Each row is a point on a tangle of strands that fork, close into loops and nearly touch. The rows are in no order.
Two points are linked if the straight distance between their rows is under 92.2. Some points are linked to none.
J_953: [ 21  21  31  21   5 -15   4 -29  20  48   0 -23  20 -38 -10  14 -13 -10
  17 -13  26 -15 -11   3  -2   5  37  -8   9  11  15  -9  -1  31]
J_640: [ -2   8  26 -12 -28 -25 -27   2 -18 -26 -27   8  -3  45  27 -34  21 -10
 -32  10   7  -9  24  -2  28  -6 -19 -33 -27  -8 -56 -32 -26  -5]
J_575: [ 12  20   8  22 -14  -2  25 -36  16  41  17 -15   8 -25  25 -11  -5  -5
  28  -3   3 -11 -12  -6   3   0  31   4  21  52  44 -36  16 -12]
J_740: [-15   7 -33  -7  17  57  52 -23  41 -17 -12  16   1   0 -21  -1  21   3
 -35 -25   1  -2  17 -17 -27 -13  14 -15  31  22   0   7 -16 -18]
J_68: [ -7   5 -20  -6  38   7  35  -5 -21 -46   0  20 -15  34  31 -21  39   1
 -13  15 -31   0   6 -13 -25   9 -14  25  18  -1  -6   5 -20 -65]
J_946: [-25  14   1  21  20  48  12 -47  25  34  -4  -1  29   7 -48  16  18  30
 -26 -19  25  -2   4 -19 -14  -5   9 -24  47  56  46  13  -3 -52]
J_863: [ 11   2 -21  36 -15 -32  13  -8   1  10  14 -12 -31 -22  16  21  -5 -15
  44  25   7 -39 -28 -26  16   4  14  -9 -25  16  30  18   6  23]
J_261: [  6   4  41  -6 -10 -28 -31   0  -1 -29  -6  20  11  20   3   9  11   5
 -15 -21  28 -14  44  25  21 -17  -4 -11 -11 -34 -60 -24 -21  25]
J_373: [ 14   1  11  15  23 -15  13   1 -37 -31  -5  10  18 -39  -1  -2 -16  17
   5  -5  13 -12   1  27 -31  26  29  25  29 -25  -5 -23   6  13]
J_2: [ 10   5 -10   0  16   5  24 -33   1   8 -29 -28 -14  -5 -42  34   0  57
   5  -3   9 -17   4  -3 -14  36 -26  -5  45  27  60  -7  -2 -39]
J_337: [ 13   2 -17   3 -19 -18  40 -22 -21  -9  -1  12   2 -13  22 -36   8  -7
  12  -4  -1 -26   6 -11  10   1  21  -9   1  13 -16 -38  -4   4]
J_538: [-34 -23   8 -13  16  38 -45  34  25  -7   6  -2  20  -9 -18   5 -22 -18
  16 -10 -16  44 -28  11 -24  18  -3  33  -6   5  22  14  34  -2]
J_155: [  6 -17 -33 -12  11  -2  37  -8   4 -19  43  26 -16   7  16   7  34   7
  36  26  15  10  16   5  45 -31  -8   7 -39 -23 -16  20  -2   8]
J_713: [ -1  -3  27   5  30  -1 -54  22 -29 -19 -11 -12  -5 -17 -31  19 -35   9
   1  20  -9  10 -24  33 -27  21   5  30  -8 -53  28  21  11  26]
J_308: [ -9 -14 -18 -13  21   1   2   1   4   0  -5  -6 -27  -4  -2   0  14  -3
  16  33  -9  -2  -6 -19  10 -10 -17   3 -28 -19  26  40  18  26]
J_405: [ -4  16 -15   5  21  19  43 -36  34   2  16   3  -9   0  19 -11  34  -4
   4   1   4   0  15 -15   1 -10  20   5  12  41  23 -10 -17 -41]
J_11: [ -1   2  -2  -5 -18 -21  -5   2 -34  -8 -37  -7  -9   9  24 -56   4 -31
 -25  12 -32 -22  -9 -28 -14  29  -7   3  -1   5 -11 -26   2 -16]
J_791: [  5   2  -8  30 -13 -50  -4   1 -53 -54  22  41   0  -1  13  14   7   4
  14   6   4 -36  21  -9  30 -10  -3  18 -15 -35 -37   5 -15  10]
J_479: [ 19 -15 -45  -9  -1  17  25  -5  24  14  21 -18 -36  15  -3 -28  -1  10
  52  15  15  21  -7 -13  24 -36 -25 -23 -30 -18 -29  32  31  31]
J_277: [  2 -10  52 -17  -9 -16 -43   2 -31  20 -42  -6  48 -19  -5 -17  -7  11
 -43 -10 -11  40  32  11  -9 -26  -6  12  21  26  40 -23  21 -18]
J_802: [-16  24 -21  13   8  54  16 -34  59  36   6  -7  15  32   9  -2  24 -13
 -24 -26   8  10  -8 -19   6 -17  18 -17  -7  53 -10 -19 -17 -68]
J_815: [ -7   2  15  -6 -38 -24  -9  22 -26 -33 -10  14   1  38  20 -16  11  -4
 -22  -8  38 -15  35  25  33   6 -12 -36 -16 -31 -67 -24 -23  23]
J_559: [-17   4 -21  11  28  56  36 -41  33   3 -14   9  14   8 -38   1  23   7
 -34 -27  16  -3   6 -20 -19 -12  23 -18  40  42  22  16 -11 -49]
J_823: [-11   2 -24 -15  44  16  17  -4   1 -25  -5   2 -23  16  18 -11  40  -7
 -19  26 -27   4  12 -25 -12  -1 -23  14  -8   0  18  18 -15 -33]
J_741: [ 11  -2  -8  10  29   0  28   7   3 -17  22  15  16 -24  -5   7   2   0
   1 -17  16   0   7  25 -29  20  37   9  17 -37 -24  -6 -13  31]
J_675: [  4  14   0  -4   4  22  13   9  17  24 -29 -13 -17 -19 -25  32 -18   5
  -8  -2  -5 -26 -24  -7 -33  22  10 -17  27  -5  17  33  -1  47]
J_910: [-28 -15   4 -35   8  33 -29  27  28  36  -2 -18  -6  -2 -18   8  -1  -5
  -7   7 -28  24 -46 -17 -16  22 -40 -15   0  39  46  65  21 -10]
J_237: [ 21  15  19  10 -17  14  10 -33  -2  51 -14 -28  17 -21 -15  17 -18  39
  12 -10  17   7  -6   2  -5   9   6 -11  44  54  67 -15  13 -21]
J_416: [ 19  -5 -41  16  32 -14  28 -13 -24 -19  11  10 -16 -19  -6  16  16  13
  12  26  20 -27   5  -9   4 -22   5   6 -27 -45  -8  37 -15  36]
J_612: [-15   6  30  10  14  -1 -33 -10   3  15  -7 -15  23  -6  16 -17  -7  -7
 -10  -2  -9  33   4  -2 -26  19  -1  19  42  56  44 -33  23 -65]
J_244: [-18 -18  13 -11   6   3 -32  34 -34 -51   6  27  -4   6   7  -4  -6  -4
  -9   9 -38  -1   5  12 -18  16 -14  33   7 -30  -2  -7   8   9]
J_72: [ 22   7   3 -24   4   2  -2 -37 -24  16 -49 -21  -9   8 -40  22  -3  65
 -18   6  -3 -23   9 -21  -8  44 -46 -19  36  20  44   9  -8 -30]
J_609: [-11   0  32   4  -6 -28 -17 -10  10  -1  15   7  10 -11  37 -14  13 -11
  12   5  -7   9   5   2   8   6   5  19   4  30   4 -57   4 -27]
J_67: [ 10  -5   1 -19  19  32  -6   9  39 -11  32  29  24  -5 -37  -2 -32  14
  40  25  13  50  -6  17  -8 -27 -10  31  -7 -22 -41  24  36 -20]
J_734: [ 22  -1  -9  -1  18   6 -14  23  22  10  26 -24 -10  12 -38 -21 -35   0
   1  -8  25  59 -11  25 -18 -12   4  -6 -26 -57 -32  38  29  37]
J_759: [  3 -20 -45  19 -19 -12  29   3  19  13  28  -7 -44   6  27  -1   6 -22
  50  22   1 -10 -27 -19  27 -14   1 -12 -37   6   5  14  14  23]
J_996: [ 15   6  22 -15  18 -15 -11 -39 -32  19 -49 -18   7 -21 -23   8   3  53
 -24  14  16 -29  32 -21   4   5 -29 -16  14  14  34  12  -7 -11]
J_643: [ -9   7  17 -20  -2  27   3   3  28  35 -16  -6  -4  -9 -25  33   1  10
 -15   4  -8 -20 -19 -18 -12  31 -17 -29  23  31  30  47  -6  14]
J_144: [ -1 -11 -40  11  -7 -11   8  23 -41 -33   1  13 -12  -4  17 -12   8 -13
   1  17 -10 -29   2 -12 -10  27 -11  10  -8 -28 -19   1  10  27]
J_948: [-26  -6   6 -34  23  29 -29  14  39 -24 -22  14  17  13  -7  14  21  -4
 -43 -17   6  14  24  -4   4  -7 -20 -16  -8 -16 -45   2 -18  10]
J_4: [ 14   4  24  -1 -21 -62 -19 -16 -60  -9 -27   5  26 -27  27 -24   1   7
 -25  25  -9   4  22 -10  20 -43  -1   7  -8  24  19 -30  15 -31]
J_31: [-33 -17   4 -14  20  34 -34  28  14   9  -5 -12  -3 -11 -14  13 -19 -10
   5   1 -21  31 -31   0 -22  37 -18  22  10  21  59  33  32 -13]
J_26: [ 22   6  11  14 -15 -30  -5 -24 -29  25 -25 -24  -4 -43   3   4 -18  12
  14  13  15 -30   4 -13   7   8  10 -12   4  37  37 -12  16  -2]
J_59: [  8   9 -17  11 -55  -6  15   2  34  27 -17 -14 -37  11  13  -4  -7 -27
   6  -5  -3 -27 -21 -15  12   4  19 -32 -13   6 -14  -9   6  46]
J_291: [  8  19   9   6 -46  11   6  -3  46  57 -15 -19 -18   2  -5  13  -9 -23
   4 -22  -3 -27 -23  -2   9   8  25 -29   1  13 -15  15   4  48]
J_403: [  2  11  15  26 -18 -11 -35  28  43  29  16 -38  -3  19   9  11 -21 -44
  16 -30  21  11 -43  31 -10  23   7  -9 -23 -24  -6   1  19  46]
J_268: [ 10 -13 -18  30 -20 -31  21   9   4  -1  45   3  -2 -11  21   3   3 -28
  51   0  23 -16 -18  14   6  22  28   8 -17  -8 -17 -30   2  23]
J_131: [-10 -12  31   6 -10 -12  -6  22   8 -14  41  22  21   4  13  15  -1  -8
  25 -22   4  16   1  40  11  18  12  22   8 -20 -31 -41 -10   6]
J_905: [ -7  -3  -9   9   3   8  -5  26  31  19   9 -19  -2  -5  -2   6  -9 -35
  21 -15   0  13 -27  10 -11  18  12   5 -10 -17   1   3  15  41]
J_221: [  5  -3 -60  12  15   1   6  10 -45 -26 -18  -9 -22 -22   5  11 -15   3
  -7  24  -7 -43 -14 -14 -10  25  -8  14  14 -28  10  17  13  31]
J_258: [ 10 -15 -21 -10  22  24  29   6  30   4  44   8  23  -2 -23   0 -13  14
  37   8  19  53  -3  30   4 -26   6  18 -17 -32 -32  31  17   4]
J_855: [ 17  14  -1  -2 -45  10  18  -8 -30  30 -44 -23 -35   3  12 -41 -15  -4
  -8   4 -46 -27 -25 -28 -10  22  14 -16  14  33  25   2  -6 -17]
J_983: [  6  12 -29  -3  18  21  62 -33   6 -14 -20  10 -20 -22  -9   7  22  26
 -10  14   6 -40  27 -17  -7 -13  14 -11  20  -8  10  15 -15  20]
J_164: [-14  16 -20 -14   1  52  12 -18  51  18 -15  -5  18  26  14 -12  16  -8
 -41 -31   8  16   3  -8   9  -6  14 -28  -6  42 -27 -25 -34 -39]
J_677: [  3   7 -26 -14 -13  21  25   9  17  26 -26 -12 -52   8   6   0   8 -10
 -20  30 -41 -30 -26 -40  -7  10 -14 -23  16  12  14  36   3  13]
J_124: [ -2 -21 -40 -22   6  20  45  17  20 -14  48  22  -4  14  21   0  20   7
  37  13   3  35  11  23  39 -15  -5   3 -13 -11 -24   1  -6 -12]
J_126: [-27 -18   3 -25  12  34   0  41   9 -25  39  46  42  12 -33  36 -18  13
   6 -36   3  46   5  46   8 -14   9  22   7 -33 -38   1 -15 -11]
J_199: [ -2  11  21  -7  28   9   2 -31  33   6  -5   5  37 -24  -7   8  24  11
 -12 -23  31   3  32  -2  14 -15  14   1   1   7 -19 -13 -11  14]
J_181: [ 28   5  -7  55   0 -49 -23  14 -35 -39  27   4  -7  -2  -9   4 -20 -14
 -12   0  16 -10   0  12 -10   4  23  11 -32 -63 -15  26  -5  33]
J_545: [ 19   3  -3  34  -4 -50 -15  14 -52 -51  33  27   0   0  -5  22 -12   5
   6   1   4 -18  11  13   5 -15  12  20 -24 -58 -33  21 -24  21]
J_750: [ 19   2  28   4 -20   3   0 -16 -13  70 -13 -25  39 -33  -5   2 -10  16
  -1 -24   5  27   5   5   9 -29  11 -10  21  37  64 -13  16   5]
J_829: [ 15   2  27 -15  23  -9   1 -28 -34  -3 -51  -7  18 -33  -8 -15  11  30
 -33   1   3 -14  40 -10   3 -15  -3  -6  14   6  18  -1   0   5]
J_511: [  0  -2  40  -8 -34 -48 -41 -10 -23  -6 -34  -8   7  17  24 -47   8 -18
 -23  12  -7  -4  13 -11  21 -10 -15  -8 -26  13 -36 -41   1 -20]
J_555: [  4 -11 -52  -4   4  22  54  29  33  11  43   4 -11   9  10  12  14  -1
  29 -10  28  27   3  28  20 -14   0 -20  -4 -14 -44  -4 -14  29]
J_898: [  6   1 -17  44 -18 -43   9   2  -9 -13  23  -3  -7 -32  30  -2  -1 -30
  48   9  14 -36 -19 -12  12  17  21   7 -26  18  11 -18   8  15]
J_939: [  7  13  22  -6 -18 -18 -11 -28  27  45 -18 -16  -2   5  20 -20  13 -20
  -5  -1  -4 -16   8 -25  27  -7  10 -25 -11  41   4 -16 -12   0]
J_586: [ -2  -4  -4  -4  11 -21  -9  -8   4  26  -5 -20 -29   0 -20  27  17   8
  13  43   8 -34 -11 -25  19 -14 -30 -17 -29  -8  33  72   2  33]
J_998: [ 12   5 -32  15  31  -2  47 -24  -2 -16   3   2 -17 -30 -12  25  12  21
   9  18  19 -38   0  -3  -9  -6  24  -4  -4 -28   2  21 -22  37]
J_110: [ 24  -1   8  11 -16 -47  -5 -22 -55  13 -29 -13  19 -43  17 -17  -6  16
  -3  19   9  -6  17  -4  12 -17   5   3   1  30  44 -27  25 -22]
J_990: [  3   9  28  -4  -3 -16  -9 -16  -4   7  -3  -6  29  -2  27 -42   8 -10
 -13  -8 -10  30  12   7 -10  -9   5  22  17  42  14 -45  11 -50]
J_571: [  5   5  27   4 -28 -60 -41  -9 -55 -25 -29   8  15  -9  22 -36   4  -4
 -23  20 -18 -16  13 -24  11 -17 -13  11  -7  16  -9 -27  10 -22]
J_494: [-10  -6  -7 -16   7  -9  19   9 -30 -44  10  42 -10  22  32 -15  28   0
 -17  16 -40 -10  13 -12   1  12 -17  19  11 -24 -21 -11 -16 -32]
J_41: [ 20  15  11  45 -23 -52 -22   1  15  17   0 -35 -22  -1   6  18 -24 -29
   0 -17  29 -39 -21 -12   3   4  15 -16 -41 -14   6  42   2  45]
J_344: [  0   3  -7  -9  19  -2  38 -18  25 -18  23  20   2  11  35   1  39   0
   1   2   7   0  25  -4  21  -9   6   2  -3  16 -15 -21 -24 -23]
J_699: [-19 -15  11 -14 -37  -6 -29  61 -41 -30  18  21  -9  46 -22   3 -24 -11
  -6 -16 -20   5   8  38   3  -7 -39   6  -3 -66 -49 -11   1  23]
J_355: [ 31   5  47   2   1 -32 -24 -19 -20  60 -24 -23  55 -41 -13   3 -12   9
  -4 -13  28  16  15  20   0 -29  23  -1   8  12  36  -7  16  16]
J_84: [-22 -10  14  -9   6  10 -28  24 -29 -34 -27  11   0  -9   2 -20   0 -16
 -22   9 -33  -7   8   0 -31  43 -12  22  21 -16  -4 -19  12   7]
J_94: [  6   0  14  21 -15 -25 -21  37   7 -16  18  -7  -8  37  -3  11 -15  -6
 -22 -23  38   8  16  43  -6   5   4  -3 -32 -70 -50   1 -11  46]
J_911: [-25   2  10 -27   7  32 -14  11  37  48  -6  -3  -7   9 -22  22  20   4
 -23   7 -20  -3 -23 -31 -16  22 -45 -27   8  43  40  58 -14 -17]
J_516: [ 18   2 -11   3  26  -2   9  -7 -24 -21 -30 -24  -4 -37  -9  15 -25  31
   4  -4  10 -19  -9  18 -28  43  11  19  35  -7  32 -22  17  -3]
J_211: [ 12  -1 -12   2  28  20   4   3  41  15  35  -3  21  -7 -33   2 -18  -1
  19   2  23  61 -24  27  -8 -20  22   7 -24 -45 -13  38   6  28]
J_350: [-10  11  12   7  24  10 -14 -30  -5  14 -22 -27   7   8  -3   1   3   9
 -11   7   2  24   7  -8 -33  19  -7  -1  46  60  52  -6   7 -81]
J_109: [-19   2  46 -31  -8   6 -49  26   3 -22  26  36   8  46  12  35   0  -1
  10  -4   0  10  23  32  35 -44 -29 -16 -24  -8 -30 -35 -45  -5]
J_408: [ -3 -19   7  -2 -18  -3 -27  50 -18 -26  19  15  -4  31 -34   3 -28  -6
   4 -13 -14  26   2  51 -12  -8 -16  23 -13 -65 -46   4  13  25]
J_931: [ -8 -23 -46  -2 -17 -14  24  34 -53 -31  29  25 -10   7  15 -17   2  -8
  10  18 -26  -6  -1   5   7  20 -18  23   7 -41 -21   4  14   9]
J_889: [  7  -3 -41  21 -20 -20  23  13  -9  -9   4   2 -20   1   4  -2   0 -19
   5   6   4 -30   3 -11 -10  11   7 -11 -14 -33 -32  -1  11  48]
J_226: [ 12  16   9  35   8  -9   9 -20  16  32  17 -15  10 -40  11  14  -9  -6
  43   2  23 -17 -19   3  -9  12  39  14  13  28  35 -29   8  10]
J_225: [  6 -13 -52   8 -17  -5  14   2  17  12  18 -24 -51  23  10 -12   1 -11
  36  17   1  -4 -19 -25  28 -34 -20 -26 -45 -12 -13  38  21  38]
J_722: [ -4  14  14 -12 -14  45  -2 -29  26  67 -25 -16  17  22 -21 -14   8   1
 -41 -38 -14  16 -12 -30  -6  -8   5 -26   9  65  19  28 -20 -59]
J_877: [  1  -2  -9  -2   7 -24 -17 -12 -31  14 -27 -17 -24  -2 -18  41   8  37
   1  45   6 -56  -9 -33  18  23 -51 -16 -16   1  44  55 -17  13]
J_379: [  1  -3 -11  20   6 -39  -6  -9 -58 -51  17  32  -1 -24  30   9  12  15
  20  28  -9 -27  12 -16  21   3  -3  27  -4  -5   0  -5  -2 -13]
J_169: [ 23  23  29  30 -39 -31 -12  -1  34  51   3 -30 -24  12  -3  25 -21 -29
   5 -22  13 -45 -28   1   4   5  23 -31 -24   5  -4  38   3  47]
J_769: [-34  -6  46 -12  22   4 -51 -17  34 -12  16  17  16   7   0  23  19   6
 -21   2 -12  23  32  -8  10 -30 -14  23 -11  28 -10 -22 -28 -30]
J_482: [ -3  -6 -32  -9 -17  10  18  28  25  20 -16 -23 -49  25  27 -20   5 -26
  -8  17 -36  -7 -32 -37  -1   6 -21 -27 -15   1 -13   7   4  12]
J_177: [ -8 -11  29   9 -15 -35 -15  13 -15 -28  27  25  10 -12  27  -2   4  -8
  27   0  -6  -5  -2   9   5  14   9  28   3   3 -17 -44   5  -2]
J_208: [ 13   3  50  -8   2 -41 -25 -14 -18 -31 -21  30  26  -6   1   0  13  12
 -22 -14   9 -10  48  10  10 -33   3   4  -2 -21 -48 -31  -4  16]
J_916: [-30 -12 -24 -10  20  37   7   7  35 -17  42  19   9  29  24   6  27  -9
   8  -2  -1  49  -9   9   9  -8 -10  22 -18  26   0   1  -8 -66]
J_487: [ 17   6  -2  17 -27  17  34 -20 -12  31  -8 -22  -1 -13  16 -49  -6  -3
   9 -15 -18   9 -19   1 -10 -11  27   2  31  54  51 -45  16 -26]
J_424: [-23  -5  -6 -28  13  39 -13   0  44  -6  19  19  23  -4 -30  -7 -25   8
  37  32   5  50 -19  -3  -9 -17 -11  41 -12  15   8  29  53 -35]
J_300: [-21   3  55 -13  19  -3 -50 -18  27   7 -16   5  29  -2   3   5  10   4
 -37  -6  -6  22  39 -21   4 -16 -14  15   6  36  -4 -23  -8 -30]
J_165: [-28 -20 -23 -19   5  55 -14   5  44  -2  40  19  23  16  -3  -1   1  -5
  16   8   0  59 -13   2  11 -12  -9  34 -22  20   9   6  29 -54]
J_933: [-22  -4  31 -41 -12   9 -22  35 -13 -20  34  40  17  47 -16  36 -30   3
  31 -15   0   9  10  48  42 -42 -26  -9  -6 -26 -26 -21 -33  -9]
J_858: [ -2  -2 -20  -3  26  23  12  26   0   8 -21 -25 -18 -24 -29  17 -24   5
  -1   3 -12  -2 -34   7 -39  24   3  -5  22 -27  18  31  15  45]
J_217: [ 25  13  10  56 -16 -59 -29  14  -6 -22   9 -25  -8  -3   3   1 -22 -24
  -7 -11  28 -21   3  -3  -3   7  15   2 -42 -40  -5  26  -2  35]
J_536: [  7   2 -32  -3  21  -7   1 -22 -32  -2 -30 -22 -29 -16 -13  35   6  35
  -1  39   4 -55  -2 -26  21  20 -30   1   1  -3  34  26  -7   3]
J_474: [  8 -18 -34  -4  17 -17  43  -1 -23 -34  32  33  -8  -1  13  15  33  10
  21  17   7 -13  25   7  25 -19   3  10 -21 -42 -27  24  -8  14]
J_317: [  3   3  24 -11 -43 -33  24  -3 -23 -11  14  20  22  15  30 -32  12   4
   7  -8  21   9   6  12  42   2   3 -18  12   1 -47 -60 -10 -15]
J_592: [-27   3  49 -21  -2   8 -70   8  26 -17  21  20  15  33  16  29   6  -7
  -5   0  -7  25  19  14  25 -34 -24   1 -18  14 -22 -51 -37 -15]
J_168: [ 11  15   3 -18 -31   8  10  -7   8  40 -32 -14 -37   9   5 -10  -4 -13
 -10  21 -42 -35 -22 -36  -7  25   3 -23   9  38  24  23  -6  -4]
J_966: [-26  -8   2 -10  40  27   5  -4  19 -39   3  24  18  -9  -5   6  21  10
 -22 -14  -3  12  21   0 -17   5  -1  17  28   5   1   3  -8 -19]
J_720: [-14  15  24   2  -6  51  -3 -41  15  58  -8  -9  33   1 -33   6   2  26
 -35 -34   5  10   0 -24  -8  -3   6 -30  34  60  44  23  -5 -48]
J_73: [ -1 -14  14 -15   5  27 -37  42   2 -21  13  19  15   7 -40   1 -38  -9
  11  -9 -12  52 -10  40 -30  -6  -6  28 -14 -51 -26  12  21  19]
J_709: [ 11 -18 -57  -7  -1  32  40  15  29  17  37  -9 -30   4  -4  -9  -2  11
  47  -3  13  38 -12   5  14 -31  -6 -18 -11 -11 -33  13  13  34]
J_809: [  4  -1  34  17 -29 -37 -30  33 -15 -32  22  13  -2  33  -5  19 -19   7
 -14 -27  25 -15  20  43   3 -12  -7  -2 -22 -57 -51 -14 -23  24]
J_590: [ 19   7 -12  18  39   3  47 -10  12  -8  13   2   5 -39 -20  20   3  11
   1   2  26 -14  -3  12 -27   4  39   0   9 -29  -5   9 -28  40]
J_845: [ -9  -1  19  -9  -9   0 -26   6 -39 -16 -50  -4   4 -10  10 -50  -7 -22
 -33  -5 -30 -12   6  -8 -27  40  -9  14  20  -3  -1 -34  19  -1]
J_883: [ 14   5 -34   4  25  -3  -8 -18 -44 -28 -35 -12 -22 -20   9  15   0  24
 -11  30   0 -51   4 -20   7  27 -19   7  16  -4  26  -1   5  -1]
J_656: [ 13   5 -32  34 -51 -26  15  19  16  10   6 -19 -37  12   7  -1 -19 -33
  17 -19  13 -26 -22  -3  -5   8  18 -26 -19 -16 -29  -7  12  54]
J_928: [-11 -17  -9 -13  -1  -5   6  25 -55 -52  24  39  -7  11  13  -3   3   1
   4  14 -51  -4   4   4   2  14 -16  37  17 -31  -6  -4   2 -15]
J_604: [ 36  11  39  20  -6 -28  -9 -28 -17  50 -18 -25  32 -34 -15  -8 -25  -1
   2 -27  26  -1  -1  16  -3 -15  38 -15   2   1  16  -9  14  38]
J_195: [  3  -2  -8   7  28   1 -18  33 -18  -6  -7 -22 -11 -15 -24   4 -29   0
  -6   7  -1  10 -25  16 -36  22   5   8  -5 -60   8  42  18  47]
J_564: [-10  12 -34 -22 -19  37  23  20  49  26 -33 -17 -33  36  20 -19  12 -19
 -28   2 -21  12 -24 -26  -3  -2  -9 -35  -4  13 -34  -8 -21  -1]
J_563: [-11 -15 -32 -18  28  22  19   4 -10 -27  11  12 -15  10   9 -14  20   2
   5  29 -22  15   3  -9  -6  -8 -16  21  -5 -11  17  20  11  -8]
J_147: [  4  16 -30 -18   9  29  58 -39   2 -21 -19  12  -3  -5  -6 -26  22  13
 -26 -22 -10 -12  33 -13 -12 -20  22 -15  23   7 -12  -4 -21   5]
J_639: [  9   2  31 -12  23 -15  11 -23 -31 -27 -25  21  30 -28   3 -19  12  22
 -22 -12   4  -4  40   4  -6 -15  12   2  26 -15 -21 -15  -2  12]
J_19: [-12 -24  -3 -13  21  30   1  40   6 -28  26  29  31  -5 -36  14 -16   5
   6 -15  -7  52  -3  43 -26  -3  12  32   4 -44 -30  17  -1   6]
J_813: [-15 -14 -19 -21  17  17  42   8  24 -27  50  33  -2  26  31   6  32   6
  17   1  -3  31  13  15  30  -3  -1  16  -2   1 -14 -11 -33 -45]
J_36: [  6  -8 -14  27 -39 -30 -14  36  20  18  12 -36 -33  27  13  -7 -23 -29
  12 -21  21  -5 -35  13 -11   7  -1 -15 -36 -35 -18  15  26  54]
J_341: [ 11  -9  -4   9  -6  -7 -19  48  16   5  21 -29 -16  33 -13 -10 -29 -12
 -16 -24  30  42  -4  39 -16  -4   0  -9 -31 -67 -37  16  11  49]
J_412: [-28 -11  21 -24 -10  37 -22  48   9 -10  47  37  37  31 -17  41 -30   6
  22 -20   8  38  -6  54  33 -27  -7  12  -4  -9 -34 -22 -18 -18]
J_649: [ -8  -4  -9   0 -27 -33  10  12 -46 -37   6  20  -8  17  41 -40  19 -19
 -12  19 -27 -19  -9 -16   1  32 -12  15   3  -7 -27 -32 -10 -35]
J_283: [-13 -14  19 -12  19  29 -39  34  -4 -24   0   8  15 -17 -32  11 -37  -1
  19   6 -19  36 -25  30 -36  12   3  46  -4 -28  23  17  31  13]
J_267: [  0  11 -10  16  27  19  30 -34  14 -12   6  -7  -6 -14   4   8  16  13
   9   4   6  -7   2   1 -16  10  13   5  42  38  53 -11   0 -32]
J_47: [ -18   10    5   16   38   16   -2  -35    6    2  -17   -9   22   21
   -6   -9   28   -8  -19   -6    3   25    8   -8  -39  -14    7    0
   35   58   15    0   -4 -104]
J_306: [-13   9 -26 -23 -13  47  18   4  41  12 -29  -7   3  23   3 -26   5 -15
 -35 -28  -7  11   0  -6   0   8  12 -36   1  18 -37 -23 -27   1]
J_259: [  2  13  29 -21 -20  18 -11 -33  18  65 -32 -28  12   9   2 -26   8  -8
 -23 -27 -16  15   8 -26  17 -17  -1 -27  -2  50  14  -4 -24 -23]
J_18: [  4  10 -12   9  31  18  26 -20   2  -4 -20 -21 -12 -23 -18  26  -2  29
   9  -1  13 -22  -5   3 -17  25   6   5  37  21  51  -8   1 -16]
J_893: [-14 -14  -6 -35 -20 -14   8  29 -52 -31  32  54  -8  42 -11  10 -14  -3
  23  14 -39  -7  14   7  46 -33 -34  13  -7 -48 -30   2 -11 -23]
J_520: [ -7   3  60  -8  13   1 -45 -16  10  20 -30  -1  52 -25 -16   0   1  14
 -33 -14   4  28  36  -3  -3 -17  -5  13  16  26   9 -17  13 -14]
J_421: [ 16   9  -2   4 -18   1  21 -15 -39  18 -31 -20 -12  -4  15 -52  -7  -9
  -6  -7 -28 -10 -12 -10 -19   4  15  -6  24  41  39 -30   4 -31]
J_615: [ 25   7  28   6 -51 -32 -10 -30  -6  58 -16 -16 -20  -4  13 -16  -9 -13
  12   4 -11 -29  -7 -31  27  -8  11 -36 -12  57  18   7  -2   0]
J_489: [-32  -3  -2  -5   4  30 -24  13  54   6  14  -5  17   9  22   7  11 -24
  -5 -15   0  30  -8  -4  13  16  -2   1 -14  22  -5 -23  -3 -14]
J_821: [ 21   9   3  30 -21 -45 -13 -13 -22  23 -19 -26 -23 -35   5  31 -24   8
  34  21  13 -51 -26 -20   6  31   7 -16  -9  27  43  17   6  11]

A tip is a point with one link. Name the tips that can be reached along the links from each point below, in the order of the rows.
J_740 => J_268, J_615
J_656 => J_905, J_379
J_575 => J_802, J_237
J_769 => J_277, J_699
J_177 => J_131, J_47

A piece is all that can be reached along the links. How many separate loops has the piece of each point below (a circle has one, a figure eight two, a Y none), and how many tips (points with one link)?
J_656 => loops 2, tips 2
J_615 => loops 3, tips 2
J_177 => loops 0, tips 2
J_855 => loops 0, tips 2
J_408 => loops 1, tips 2
